A landscape with many valleys, sampled at points; each row gives a point and its height.
A ball rolls from a point to the lowest of its 6 nearest points, and stops where none of them is lower. Distance is the straight distance between rows; heights are no part of it.
j811: [102,171,105,135,122,108,153,106,135,168,113,96,114,128,136,140,112,146,137,101,155,159,145,126,133,124,138,116,151,89,119,140,91,133,125]  height 31.2
j242: [143,124,141,130,118,165,76,119,146,154,164,158,130,126,144,135,127,118,139,154,105,161,129,124,129,118,121,113,145,146,162,138,143,85,79]  height 17.7
j884: [97,146,113,133,124,117,142,105,124,159,120,144,128,122,116,108,129,130,139,134,155,148,115,124,143,108,145,104,132,106,114,146,109,101,131]  height 17.9
j173: [136,82,122,138,137,160,112,134,110,132,205,158,181,130,144,80,128,132,131,156,106,122,72,139,131,139,113,126,129,151,120,137,119,153,129]  height 21.4
j809: [161,128,127,87,153,80,132,96,173,41,88,153,81,132,107,150,103,81,115,130,128,120,134,139,143,134,102,107,94,123,119,132,141,79,146]  height 16.7
j442: [141,104,147,158,112,174,83,173,96,128,151,131,126,90,113,122,165,127,118,169,101,115,129,110,114,143,145,137,130,156,156,92,148,126,74]  height 22.2
j722: [142,146,103,141,175,108,134,133,118,109,148,108,168,134,145,125,111,153,123,103,109,85,113,157,124,100,127,140,144,152,99,150,72,225,161]  height 32.6
j890: [101,160,113,161,104,115,165,111,109,196,120,144,103,106,107,85,136,126,122,114,159,166,109,106,125,107,131,104,126,107,139,121,118,114,97]  height 35.4
j694: [88,111,151,126,106,89,145,115,116,104,101,95,85,107,92,122,137,126,117,149,160,89,156,123,116,112,169,121,85,140,115,121,117,132,173]  height 5.0
j194: [130,142,95,146,185,91,144,120,108,84,143,147,179,134,124,109,102,156,140,96,107,107,102,157,119,83,126,131,144,148,101,138,74,181,146]  height 23.8
j580: [156,115,121,88,165,93,132,104,159,71,122,103,133,125,144,143,124,107,107,120,132,109,150,140,142,156,114,166,125,125,124,132,134,148,181]  height 20.9
j78: [163,100,118,91,173,103,151,98,152,42,139,161,143,153,125,153,97,80,120,111,132,132,129,136,134,141,95,135,127,122,116,140,131,88,156]  height 16.8
j602: [114,109,106,166,123,123,161,123,89,183,145,111,148,119,125,88,135,149,135,107,147,133,116,126,124,129,129,117,131,102,108,128,86,174,148]  height 55.6
j322: [117,170,127,103,143,99,126,110,161,118,93,95,105,139,129,152,124,141,133,125,143,131,148,136,137,112,146,122,128,105,123,149,124,126,142]  height 20.2
j872: [116,115,157,177,106,178,160,174,83,168,141,132,153,101,159,146,138,164,139,136,90,83,140,139,141,167,141,158,143,121,110,117,93,236,128]  height 3.6
j385: [160,123,144,77,120,119,106,92,152,92,104,137,83,141,109,133,122,92,111,128,132,127,120,123,132,123,111,111,106,144,121,126,174,89,137]  height 17.1
j821: [138,92,152,117,82,148,121,173,98,94,109,105,106,94,114,161,177,135,113,166,111,90,151,119,117,155,138,154,81,171,145,82,194,151,132]  height 22.8
j347: [116,141,78,141,163,122,167,126,122,124,123,162,181,155,117,124,107,138,150,98,141,143,84,125,145,97,129,102,143,115,112,155,84,104,118]  height 21.3
j121: [122,166,123,124,88,138,107,127,127,164,85,106,99,143,107,142,132,130,136,121,147,141,143,128,123,105,153,97,128,121,126,124,168,99,127]  height 12.1
j181: [128,123,103,141,145,118,143,125,112,127,138,105,176,138,132,117,126,145,143,124,133,104,111,139,135,128,143,126,122,127,98,147,85,169,161]  height 32.7
j479: [96,87,158,153,125,154,128,155,89,117,173,131,152,79,132,96,159,133,128,179,110,104,110,128,139,156,120,150,104,140,123,108,132,183,129]  height 22.5
j788: [99,93,163,116,107,110,135,117,104,88,127,114,103,104,99,101,143,119,127,168,151,99,116,115,105,123,161,114,84,151,109,105,140,126,149]  height 4.5
j433: [97,83,161,129,119,60,143,117,119,49,103,129,70,98,85,111,129,104,121,168,160,74,119,129,107,123,147,114,53,149,104,109,109,109,172]  height 15.0
j79: [110,118,144,145,84,143,104,135,113,141,123,108,114,97,113,126,156,142,128,146,124,124,150,120,109,113,153,120,127,145,130,94,148,135,127]  height 25.2
j106: [104,95,128,126,128,101,143,110,112,117,152,132,137,113,108,84,135,131,133,160,158,111,96,132,123,119,143,127,96,128,105,135,103,128,161]  height 14.1
j838: [131,124,143,155,111,171,71,136,130,169,163,149,132,109,143,119,130,132,129,147,98,152,130,124,128,123,134,122,159,122,154,134,117,107,75]  height 24.0
j303: [113,117,147,121,131,134,127,102,122,118,134,106,136,113,137,107,153,119,127,144,128,123,119,136,122,140,139,131,111,134,122,140,120,157,162]  height 0.7
j392: [146,82,160,92,100,129,116,121,98,75,125,118,85,104,115,119,153,100,108,150,124,100,117,117,118,139,131,140,79,170,136,98,182,115,160]  height 19.9
j154: [129,140,124,99,166,114,149,108,158,74,121,158,128,147,126,136,115,96,137,125,132,143,100,131,135,129,111,111,112,114,125,164,121,96,121]  height 12.3
j183: [132,130,128,100,163,91,148,97,161,49,101,168,108,140,121,143,102,92,124,128,131,142,113,129,132,126,100,106,100,117,133,149,123,80,125]  height 14.4
j705: [121,102,145,109,146,101,130,101,132,88,134,123,117,120,129,113,149,109,127,149,132,98,123,140,129,132,138,140,81,132,116,141,126,148,175]  height 12.0
j465: [105,138,108,167,120,104,175,109,104,186,142,133,137,109,108,73,148,132,124,119,169,152,104,117,126,120,120,117,116,101,121,132,98,136,130]  height 48.5
j897: [108,104,148,125,91,95,144,111,109,110,105,136,88,116,73,111,119,118,119,152,165,101,107,111,103,111,159,97,87,138,109,110,143,71,148]  height 10.4
j398: [127,170,131,143,93,155,92,127,131,182,122,122,107,126,125,140,129,139,135,115,126,153,151,121,120,115,149,112,140,133,137,118,144,103,99]  height 15.6
j546: [110,136,140,146,108,167,99,119,129,165,149,131,132,116,140,123,132,138,148,135,114,153,136,120,131,136,136,129,146,128,139,134,121,138,113]  height 25.6
j8: [178,96,145,66,100,143,85,118,128,98,125,134,85,122,119,154,135,101,105,126,122,120,139,118,142,141,113,129,125,162,132,93,202,95,153]  height 17.5
j65: [101,86,139,125,130,70,143,103,137,66,119,146,110,104,103,105,134,106,128,164,160,89,93,129,118,120,145,105,67,134,105,123,112,100,159]  height 11.1
j496: [102,139,134,143,146,46,157,128,142,90,89,100,98,130,137,137,132,150,143,120,153,85,174,158,149,112,155,138,90,118,113,130,83,130,163]  height 40.5
j880: [137,145,126,105,167,77,156,109,156,78,107,107,129,141,141,143,127,124,142,119,129,112,146,149,136,130,120,155,110,112,125,154,120,123,159]  height 20.1
j425: [139,89,123,109,169,97,146,107,131,62,141,155,141,122,118,95,131,97,133,145,135,91,80,145,134,138,123,117,89,141,111,152,109,120,168]  height 13.5
j651: [119,129,140,119,99,146,101,125,129,155,130,153,112,134,110,125,129,113,132,138,121,139,112,128,124,106,138,91,137,134,148,115,151,58,98]  height 10.2
j127: [184,131,149,99,112,165,67,134,147,148,128,149,95,156,133,159,145,105,130,123,104,148,135,124,127,112,101,109,128,151,158,128,195,55,86]  height 19.4
j684: [149,91,138,59,124,141,97,106,133,80,130,130,115,98,129,147,119,95,96,148,120,109,145,122,146,156,105,162,127,138,118,94,186,134,183]  height 19.1
j222: [94,168,111,133,101,69,176,144,104,153,55,90,48,144,80,155,134,137,122,105,188,123,177,114,117,82,148,112,92,108,127,108,136,104,134]  height 13.4
j308: [113,147,135,124,108,127,116,111,135,144,113,104,110,120,131,123,132,138,141,138,136,146,139,129,117,115,158,112,123,126,120,135,141,117,136]  height 21.5
j378: [140,154,89,124,188,114,156,128,129,76,144,145,189,171,131,129,96,134,138,74,105,136,118,148,111,88,114,139,155,141,108,153,93,147,100]  height 24.3
j855: [115,131,115,165,112,165,114,121,129,183,171,146,156,124,137,97,124,142,152,125,118,168,116,118,129,137,121,114,167,113,137,139,93,121,102]  height 26.9
j203: [110,90,109,149,142,102,147,132,95,119,153,120,170,113,119,95,140,141,135,130,138,82,100,143,128,109,144,122,107,137,87,132,80,180,179]  height 21.1
j426: [153,95,105,120,179,93,179,123,137,28,144,190,166,143,124,138,97,94,129,99,125,112,90,145,119,122,99,107,93,135,114,135,112,83,134]  height 18.6
j486: [156,99,102,99,159,168,129,123,130,94,186,156,197,158,140,123,108,93,109,103,101,136,103,131,125,132,91,150,159,162,127,144,141,167,152]  height 21.0
j772: [114,119,121,105,90,115,128,132,137,127,76,142,73,148,78,136,105,82,136,138,163,111,77,97,136,105,129,72,91,115,118,113,149,34,113]  height 7.4
j294: [118,99,153,155,132,184,105,164,98,132,181,147,155,86,153,119,154,136,118,170,82,115,112,130,140,165,127,143,132,131,125,118,120,175,88]  height 23.7
j742: [116,133,111,156,81,128,120,124,109,184,148,173,107,120,99,87,129,126,111,146,144,162,89,102,130,101,134,114,137,120,163,112,148,68,80]  height 19.0
j352: [137,158,135,137,120,171,74,131,154,175,145,140,122,136,149,152,126,129,144,131,99,161,142,132,119,123,111,121,170,128,151,133,139,115,79]  height 19.7
j519: [134,122,141,83,151,139,123,96,161,101,146,161,122,145,135,130,119,96,128,137,125,157,120,135,133,131,115,111,122,130,137,159,159,105,126]  height 16.0
j601: [131,134,145,85,125,126,137,127,141,125,120,75,119,107,161,143,132,126,92,132,121,96,156,135,143,156,122,172,120,127,133,117,146,207,167]  height 19.3
j767: [144,177,149,142,114,182,76,136,148,182,114,108,108,138,164,160,121,153,132,108,95,144,166,124,109,137,139,140,171,121,151,125,134,138,91]  height 16.1
j353: [127,130,146,107,101,127,104,114,136,135,122,122,103,135,110,128,140,126,127,142,127,136,114,129,128,112,149,105,111,138,123,126,160,93,121]  height 14.0
j99: [144,136,156,87,101,135,118,140,139,130,93,81,98,111,145,167,132,145,79,130,129,100,169,135,122,146,129,175,107,147,136,80,187,177,146]  height 24.8
j432: [125,133,101,111,155,138,152,126,134,123,151,178,186,168,131,123,106,126,145,119,144,160,86,125,126,105,116,96,148,118,124,170,109,101,106]  height 18.7
j672: [130,145,124,147,128,172,113,130,151,179,153,124,159,155,169,138,113,159,161,101,105,162,121,127,124,155,130,127,182,117,136,167,102,152,120]  height 25.1
j840: [143,116,122,195,102,148,118,166,80,175,150,139,117,112,88,102,157,134,120,132,130,149,141,99,99,126,143,126,139,139,180,89,137,85,69]  height 20.7
j448: [97,96,147,183,95,153,136,154,101,163,141,115,142,88,141,120,136,157,142,151,116,122,153,122,124,148,143,134,136,122,128,107,107,198,125]  height 33.4
j103: [107,106,159,130,110,145,105,114,121,115,140,127,117,109,115,102,143,123,130,157,114,129,117,125,117,127,145,118,110,154,126,109,149,118,127]  height 12.7
j91: [150,94,140,83,150,89,127,81,153,34,112,154,96,108,99,134,100,73,101,135,128,115,124,137,130,153,98,115,94,134,113,122,139,81,163]  height 18.9
j915: [113,183,94,134,152,122,153,126,136,165,113,114,153,171,145,147,98,158,151,85,145,167,121,115,144,121,120,104,168,84,118,164,87,115,112]  height 35.2
j339: [128,119,136,175,81,146,121,167,96,169,102,112,99,137,96,135,167,146,145,139,157,137,171,112,89,138,144,114,115,130,151,90,177,62,112]  height 5.3
j136: [130,171,129,105,178,60,153,116,199,77,60,110,108,151,126,157,95,124,126,97,118,120,168,140,145,121,94,150,124,91,145,154,154,86,126]  height 20.6
j50: [151,130,153,152,104,177,72,167,107,147,135,122,123,111,135,134,157,124,133,152,109,132,158,114,110,130,144,132,145,142,162,101,140,109,76]  height 16.6
j819: [132,146,144,129,121,175,95,137,147,163,136,113,134,130,183,150,133,138,129,125,96,133,131,129,133,165,135,149,145,128,150,141,123,177,116]  height 16.5
j949: [118,103,151,96,110,146,135,139,111,92,135,103,99,87,130,138,154,115,99,158,111,98,146,123,135,142,128,172,82,150,128,93,178,194,174]  height 21.7
j83: [142,133,145,137,86,159,101,158,135,162,87,86,99,139,124,161,159,147,131,130,132,120,175,134,105,137,151,132,110,139,132,103,176,110,123]  height 6.8
j399: [108,192,114,106,126,115,111,122,150,162,82,105,91,150,118,148,106,132,138,109,142,159,149,124,133,109,151,107,142,98,112,139,142,104,103]  height 14.5
j87: [150,138,108,121,152,167,137,145,136,140,147,112,168,164,155,156,95,137,99,75,78,93,112,132,136,152,104,172,188,150,120,149,112,237,135]  height 30.6
j77: [120,113,144,199,112,173,118,172,90,164,140,136,131,73,127,128,139,149,142,146,100,121,159,111,130,159,135,146,167,116,128,104,92,180,80]  height 22.6
j773: [168,131,158,131,97,172,77,161,135,153,105,105,105,143,141,163,152,139,149,136,124,128,164,126,104,136,137,134,118,141,151,103,178,74,82]  height 10.3
j417: [150,113,141,135,142,185,83,134,146,149,194,161,173,142,180,139,131,110,135,145,87,165,122,132,126,148,78,142,169,143,161,147,136,120,76]  height 28.1
j118: [142,105,137,196,118,157,87,174,78,161,160,138,134,102,99,109,149,130,122,164,126,136,141,101,102,142,146,121,164,129,164,93,119,96,56]  height 29.1
j573: [126,142,145,95,159,57,139,116,167,81,90,87,85,127,137,141,131,133,108,120,141,82,181,151,143,123,132,162,90,120,119,123,125,139,164]  height 31.4
j595: [139,116,154,119,123,165,92,128,126,126,158,137,125,103,157,124,147,117,116,150,97,129,131,118,129,140,128,142,121,149,153,101,160,137,120]  height 18.1
j825: [134,135,110,153,124,142,133,128,115,177,144,100,168,145,147,131,111,155,152,99,123,114,128,138,129,133,139,127,155,116,118,144,79,193,142]  height 52.3
j13: [138,107,122,127,130,159,115,119,118,140,176,138,176,139,151,105,136,127,140,134,111,117,93,143,132,130,118,125,121,148,124,145,124,159,146]  height 22.7
j850: [110,152,107,188,105,127,193,128,101,211,140,136,133,113,132,61,155,154,132,116,170,174,75,106,108,112,109,115,112,93,142,138,81,145,100]  height 64.9
j963: [85,173,93,110,159,119,139,133,157,133,83,155,115,162,132,144,91,122,144,111,146,180,111,101,149,98,133,95,150,84,131,160,131,67,99]  height 12.6
j636: [109,145,125,103,136,124,126,118,154,113,105,175,118,148,110,131,99,98,132,140,150,163,90,106,145,106,131,85,122,109,130,157,135,65,104]  height 12.9
j170: [94,158,90,130,132,124,146,122,136,165,111,166,127,135,123,114,106,112,132,124,164,180,103,96,144,100,120,87,153,90,128,149,109,75,99]  height 13.8
j689: [148,96,147,91,101,159,103,141,99,104,153,134,102,83,135,143,154,103,95,151,104,102,137,120,136,156,115,155,105,160,147,75,187,134,131]  height 19.2
j178: [104,102,136,120,125,94,140,109,132,105,130,153,114,113,96,95,118,107,127,159,154,132,79,126,128,110,144,106,106,124,107,137,113,82,143]  height 12.8
j388: [153,137,153,150,145,184,66,137,150,167,176,170,145,143,154,152,124,126,145,137,90,169,138,125,124,125,97,124,189,142,169,150,117,106,49]  height 24.1
j471: [141,139,125,90,159,113,140,128,158,118,109,84,141,137,159,149,123,123,102,100,122,108,154,125,139,160,103,170,147,116,134,142,137,172,169]  height 24.6
j759: [161,132,108,107,147,170,134,137,148,133,160,117,170,163,170,151,117,121,112,93,95,133,118,136,128,163,95,160,173,143,125,147,130,180,133]  height 25.0
j530: [123,155,88,164,129,136,158,111,118,206,134,126,142,128,140,120,110,150,145,84,146,178,110,118,136,121,119,96,164,83,121,150,73,135,119]  height 39.5
j782: [109,125,107,149,119,111,149,104,113,168,144,164,144,114,109,79,123,126,137,131,161,155,84,121,139,115,132,107,130,106,121,136,95,94,132]  height 26.8
j749: [120,84,150,165,133,174,132,184,77,114,204,146,168,73,147,102,160,136,127,178,83,86,87,147,153,175,117,147,115,137,121,111,126,200,107]  height 22.0
j169: [129,101,121,118,169,106,152,111,130,86,132,152,161,139,127,111,125,113,146,137,137,122,85,141,130,130,133,114,106,127,115,161,96,111,146]  height 15.1
j88: [126,151,135,93,147,86,125,100,155,88,94,122,89,130,117,144,129,107,129,120,136,124,132,140,127,113,129,119,102,117,116,146,136,107,149]  height 11.9
j228: [118,174,131,110,125,127,111,116,161,152,104,91,116,144,134,139,122,156,139,114,129,146,152,138,124,125,143,121,155,111,126,138,129,143,132]  height 22.1
j558: [158,127,137,63,140,134,107,94,164,86,115,136,108,137,139,140,108,93,105,118,118,143,148,128,143,148,107,146,144,131,121,128,168,104,149]  height 20.5
j745: [118,101,133,161,117,157,93,128,116,168,186,149,159,102,143,84,135,133,133,161,114,149,106,125,139,136,132,125,153,134,145,128,114,114,98]  height 27.0
j791: [172,127,159,99,104,157,71,132,132,131,135,126,95,133,143,152,152,107,127,129,101,135,140,132,130,130,114,141,115,155,147,109,182,91,113]  height 13.7
j48: [115,127,156,101,115,134,120,115,119,105,112,108,100,116,126,131,148,124,120,150,127,111,135,120,118,124,149,128,94,152,134,112,151,151,150]  height 4.6
j311: [154,154,141,86,108,119,105,116,157,125,86,106,73,155,115,148,129,118,115,117,138,133,136,142,123,114,130,117,96,141,125,126,178,88,132]  height 15.4
j946: [146,125,142,98,149,95,131,96,158,53,99,134,82,128,109,136,123,94,122,134,134,112,132,139,128,130,130,122,84,131,127,130,130,107,162]  height 15.8
j808: [118,111,120,180,69,123,159,154,89,174,116,139,93,131,74,107,142,133,135,138,168,135,126,104,96,133,140,113,105,130,161,94,175,44,110]  height 7.3
j961: [149,119,96,118,188,101,155,115,121,46,169,176,182,154,122,108,91,112,123,99,111,127,92,146,105,95,111,126,132,157,120,140,102,135,125]  height 20.4
j754: [152,113,114,87,162,124,137,102,145,88,146,130,141,156,148,134,129,95,116,123,124,134,119,138,137,150,104,141,125,141,125,160,127,135,157]  height 19.8
j724: [133,152,155,128,80,130,118,150,132,165,68,65,86,148,113,173,134,166,130,108,156,126,189,136,109,126,163,121,121,131,118,100,166,129,140]  height 10.1
j469: [101,141,124,118,152,87,145,107,148,105,92,131,117,127,114,130,123,123,135,131,147,127,122,128,136,115,136,112,107,107,106,151,100,93,139]  height 3.8
j234: [130,102,143,189,112,166,92,187,74,157,150,141,136,83,99,112,151,134,115,156,119,134,147,98,109,146,146,123,170,134,152,92,112,145,65]  height 32.3
j505: [155,79,128,83,131,175,106,120,123,93,192,150,151,113,161,145,130,87,107,145,110,120,121,133,170,169,85,173,150,151,125,119,158,142,166]  height 19.6
j843: [120,88,113,142,126,115,138,115,94,140,181,159,167,118,116,55,129,135,138,159,154,122,58,126,133,123,132,121,121,130,115,126,99,118,154]  height 18.8
j31: [110,129,147,176,86,138,135,130,108,179,107,87,109,105,131,138,128,154,134,123,120,138,180,124,109,134,154,135,153,120,135,95,114,191,133]  height 40.1
j675: [113,97,133,162,111,142,146,130,91,156,162,109,164,116,133,99,130,155,131,130,130,101,118,126,133,131,137,140,118,131,96,116,88,200,158]  height 33.7
j520: [141,140,116,132,174,41,186,127,162,57,97,132,145,155,145,162,114,150,136,87,94,84,153,160,140,113,105,163,114,138,138,136,121,123,159]  height 24.7
j576: [107,137,111,144,126,144,125,116,129,189,158,180,149,137,124,102,122,130,129,142,143,184,90,113,153,113,121,99,164,115,138,146,102,79,98]  height 18.4
j113: [140,160,97,126,149,146,134,133,134,135,142,108,186,187,142,154,99,154,148,86,109,152,110,135,119,124,120,124,181,135,114,166,99,164,107]  height 31.9
j831: [93,149,89,116,127,98,139,110,147,140,75,148,92,136,95,119,107,111,130,133,159,142,109,107,145,90,143,95,121,107,121,135,120,72,123]  height 10.9
j51: [107,148,137,117,115,98,137,122,122,135,92,101,90,127,98,135,129,136,121,126,162,115,158,121,117,108,166,111,106,122,106,120,128,113,156]  height 29.5
j402: [130,105,136,107,128,132,125,100,153,113,151,151,132,123,122,96,127,105,129,151,119,147,88,129,128,130,120,112,109,141,132,151,135,99,128]  height 15.3
j483: [165,121,155,114,95,160,81,165,109,129,112,110,106,131,133,163,168,125,123,139,112,116,156,129,107,142,131,148,113,148,154,93,184,107,107]  height 10.0
j236: [153,145,130,73,161,92,132,98,175,86,87,110,101,143,128,154,111,106,98,101,127,121,167,129,139,143,113,140,130,124,121,137,160,117,144]  height 17.3
j851: [105,133,96,159,126,80,168,118,104,156,124,112,138,116,133,111,142,142,138,112,170,125,137,129,122,114,134,125,122,103,109,128,69,149,159]  height 63.2
j545: [124,141,82,147,129,127,161,129,111,174,148,156,177,154,127,93,119,142,140,102,154,164,85,117,144,111,117,105,156,105,116,157,77,115,118]  height 28.6
j861: [140,138,140,88,120,144,99,109,158,120,118,155,97,154,120,137,112,101,126,132,124,157,110,124,136,119,124,91,126,142,140,144,181,69,113]  height 14.3
j563: [135,132,117,106,152,172,127,116,157,128,157,143,165,173,162,136,116,118,135,114,115,162,118,139,121,142,103,127,160,131,136,170,128,128,120]  height 24.4
j735: [155,145,92,119,174,106,155,135,144,89,128,96,174,161,140,153,108,137,109,74,97,96,147,139,128,127,108,175,169,147,115,155,108,193,145]  height 31.8
j231: [109,153,100,127,168,79,158,123,148,119,93,111,130,155,134,142,126,140,147,115,132,127,139,148,147,117,136,129,135,108,118,159,90,115,144]  height 25.5
j794: [100,169,105,148,92,101,162,126,115,182,75,102,72,124,98,134,128,124,124,98,170,149,158,107,116,86,146,103,124,108,135,120,128,119,119]  height 16.4
j484: [147,117,131,103,167,53,156,104,180,39,93,121,115,135,125,172,97,111,116,99,113,88,176,156,156,150,88,164,124,115,127,119,142,90,169]  height 21.9
j133: [155,166,138,86,125,145,98,116,174,138,111,100,109,146,153,153,126,131,107,109,118,146,155,137,128,151,119,153,148,127,143,131,177,136,133]  height 21.2
j124: [152,144,97,139,182,79,165,121,138,54,134,137,177,160,132,152,102,130,124,69,98,114,136,161,117,105,109,162,139,147,121,139,112,166,133]  height 23.9
j92: [103,113,113,123,141,112,144,121,147,116,137,177,157,150,112,105,106,120,135,145,156,149,73,111,146,117,120,87,126,107,113,155,92,74,115]  height 15.2
j94: [124,121,104,144,132,141,134,117,106,170,164,137,184,135,130,87,118,146,151,127,143,139,93,135,125,123,128,118,144,123,116,150,82,131,140]  height 35.6
j111: [123,129,140,116,128,124,145,147,122,136,120,70,143,127,157,129,136,144,116,133,135,93,135,142,126,138,142,154,111,124,110,136,96,214,164]  height 33.3
j776: [155,122,93,110,153,177,134,145,125,104,177,139,179,141,154,145,113,115,107,102,86,113,106,134,142,140,100,166,167,151,118,136,138,207,153]  height 23.5
j566: [121,159,125,94,160,112,131,103,169,101,87,140,107,158,125,158,104,108,134,125,127,157,127,117,138,123,129,112,121,102,137,158,146,100,107]  height 15.5
j476: [118,180,128,117,164,49,145,131,186,104,25,116,84,155,116,171,85,135,152,112,124,125,157,131,155,99,111,125,111,96,138,144,144,85,112]  height 17.8
j881: [120,97,129,198,102,145,138,139,95,194,174,142,138,83,131,78,138,138,139,137,119,156,129,116,118,145,132,129,142,115,146,101,98,151,94]  height 49.1
j480: [108,146,156,117,108,125,124,119,130,138,108,82,111,115,149,128,139,145,113,146,140,119,158,127,123,137,155,146,113,137,117,121,133,179,157]  height 28.0
j557: [139,124,134,174,78,153,120,177,96,169,71,91,93,134,104,158,171,169,157,131,161,135,202,126,93,147,135,134,124,130,148,89,169,91,121]  height 3.7
j140: [150,120,118,66,166,90,133,126,162,88,100,81,128,114,156,152,115,128,85,110,126,79,188,134,159,157,103,190,150,121,117,114,151,147,198]  height 23.2
j75: [129,168,77,152,163,97,161,130,112,138,120,133,180,141,120,124,112,164,150,81,129,119,116,141,132,86,126,119,160,115,96,141,55,149,134]  height 41.2
j784: [129,114,145,122,128,156,112,117,145,132,172,143,154,124,147,110,136,115,134,154,108,144,102,131,134,139,125,127,130,143,136,149,141,125,123]  height 18.5
j919: [136,125,130,127,165,62,152,126,132,95,119,102,136,126,143,130,143,135,131,127,136,77,144,158,131,113,139,150,99,132,119,146,85,154,172]  height 27.9
j380: [175,164,128,74,130,122,93,136,177,136,72,99,84,170,125,170,115,138,98,80,139,152,155,137,137,132,119,127,131,120,134,133,202,101,126]  height 18.0
j437: [160,101,143,164,104,168,80,199,84,138,140,123,135,115,102,132,175,127,130,164,132,126,153,103,101,144,149,126,139,139,160,95,145,72,57]  height 23.0
j56: [117,148,124,101,160,83,135,118,169,67,61,152,90,132,113,165,91,96,140,127,129,136,119,125,144,112,108,97,96,101,124,134,141,64,105]  height 15.9
j473: [111,176,96,115,137,86,130,120,144,134,54,122,85,143,100,159,108,125,144,116,146,140,129,120,142,94,147,98,121,98,123,129,128,77,109]  height 12.4
j698: [156,118,124,147,137,195,116,139,133,166,155,135,163,139,184,151,121,139,144,110,77,124,117,134,131,168,104,154,178,134,135,152,103,196,102]  height 24.5
j482: [135,120,143,191,100,172,99,178,76,171,118,120,118,92,109,141,152,146,136,138,110,127,180,101,99,148,148,130,175,130,150,91,116,150,65]  height 30.5
j973: [124,128,154,142,89,157,114,162,97,129,110,97,109,106,116,153,154,149,121,149,114,105,169,120,111,136,154,152,117,161,143,86,158,163,132]  height 18.3
j541: [120,135,121,185,94,117,160,132,102,198,179,177,135,106,126,45,143,140,118,143,159,176,60,107,110,119,117,138,119,108,166,116,119,111,92]  height 45.4
j446: [121,142,89,169,155,92,152,130,85,139,148,121,170,124,114,90,118,168,133,91,135,94,123,141,120,86,133,118,135,140,95,124,50,200,164]  height 29.0
j319: [97,99,138,146,112,115,149,129,95,135,134,93,136,109,134,112,142,151,126,144,159,107,145,138,126,129,145,133,110,123,107,119,90,188,171]  height 35.5
j967: [127,89,157,148,124,173,93,152,108,120,192,139,132,83,146,106,158,124,113,172,93,116,116,119,138,143,129,150,127,151,150,104,137,145,91]  height 21.6
j61: [119,135,132,184,87,146,155,121,101,205,124,119,120,104,132,117,136,151,138,116,127,165,163,110,109,145,133,117,158,110,140,103,98,176,117]  height 4.9
j933: [97,111,130,169,89,137,126,122,95,166,149,115,127,90,115,92,140,140,124,145,129,142,140,117,113,130,149,134,137,129,134,105,119,143,119]  height 46.3
j76: [136,107,98,130,173,114,132,122,113,84,163,156,187,134,118,84,117,130,131,121,125,102,75,136,123,100,121,113,118,154,111,145,90,173,155]  height 19.5
j680: [130,107,105,114,153,121,149,121,128,109,164,176,189,161,119,86,109,127,135,127,147,140,62,134,131,114,121,100,134,141,109,154,94,109,130]  height 17.4
j216: [120,108,157,133,116,165,131,150,110,130,157,118,147,91,167,139,147,130,120,157,97,102,127,137,146,153,121,166,109,135,119,114,129,202,142]  height 17.2
j769: [110,96,156,161,111,174,154,175,86,125,173,139,156,74,153,132,155,142,114,159,84,89,111,148,137,177,126,158,115,134,112,121,119,214,123]  height 16.9
j206: [122,80,144,136,130,140,127,135,105,115,189,136,161,106,123,74,143,125,140,166,114,100,75,140,139,137,129,139,103,147,122,126,135,144,138]  height 20.8
j458: [134,151,153,130,110,166,113,138,144,167,112,98,121,114,173,156,122,155,126,122,104,120,155,137,122,160,129,162,157,117,142,119,134,209,130]  height 6.2
j768: [131,145,128,177,123,188,88,140,140,198,155,155,137,127,158,134,125,145,150,119,100,160,150,120,120,138,132,121,190,112,150,137,94,125,83]  height 22.9
j391: [120,108,160,96,116,95,130,117,122,69,109,91,91,108,129,130,146,117,93,146,143,87,159,129,122,124,148,156,80,146,123,108,143,177,176]  height 20.3
j972: [117,109,145,124,73,138,110,144,111,152,107,133,83,155,95,127,140,122,154,141,161,120,117,115,121,132,141,93,96,124,131,100,186,23,111]  height 6.7
j427: [129,172,97,150,169,65,186,140,146,69,110,139,168,168,139,160,92,157,149,76,95,115,133,154,127,76,116,151,146,130,131,148,106,128,123]  height 31.0
j489: [148,99,126,51,136,161,87,101,147,80,147,142,122,125,146,155,102,94,107,134,110,130,155,124,158,168,105,162,166,145,117,110,185,118,171]  height 20.0
j258: [89,154,116,145,118,70,170,120,112,138,90,104,88,112,108,131,135,142,119,113,181,124,178,120,127,98,149,126,107,98,114,122,93,123,147]  height 37.2
j875: [114,81,124,191,115,147,125,158,75,151,208,149,172,88,125,67,145,143,140,159,120,105,87,139,147,157,124,140,133,128,131,100,114,170,115]  height 27.2
j470: [128,180,112,108,153,116,137,121,167,122,100,99,132,167,139,152,106,144,140,100,129,157,145,134,141,133,118,132,161,103,125,172,114,131,120]  height 29.6
j771: [143,185,140,90,146,116,115,119,175,119,90,96,93,162,124,155,110,131,115,105,126,145,152,132,128,123,130,122,136,108,131,141,168,112,120]  height 17.6
j898: [170,149,145,105,101,162,92,156,155,156,82,94,91,148,138,172,158,136,122,119,130,123,179,143,115,139,127,145,106,128,135,98,198,94,112]  height 9.3
j732: [112,148,123,148,75,121,159,144,99,184,72,106,85,143,89,144,152,140,131,110,170,134,164,118,102,110,142,102,107,127,131,100,165,91,134]  height 8.2
j942: [104,131,105,123,143,160,151,138,138,154,153,192,189,173,134,129,101,129,135,120,156,187,76,113,140,104,101,91,167,103,126,163,108,85,84]  height 21.8

For each start below, name the point where the ball stops.
j602 => j303
j684 => j557
j113 => j469
j124 => j469
j437 => j557
j689 => j557
j530 => j469
j427 => j469
j228 => j557

Call two points neighbours if one is among the 6 nearest of the other. Go from one point of each pair to the other, from neighbour to neighbour, staying as low as possible. Name the highest point that can't be avoided.
j557, j303 => j897
j458, j303 => j767
j303, j788 => j48
j61, j303 => j546
j469, j303 => j831
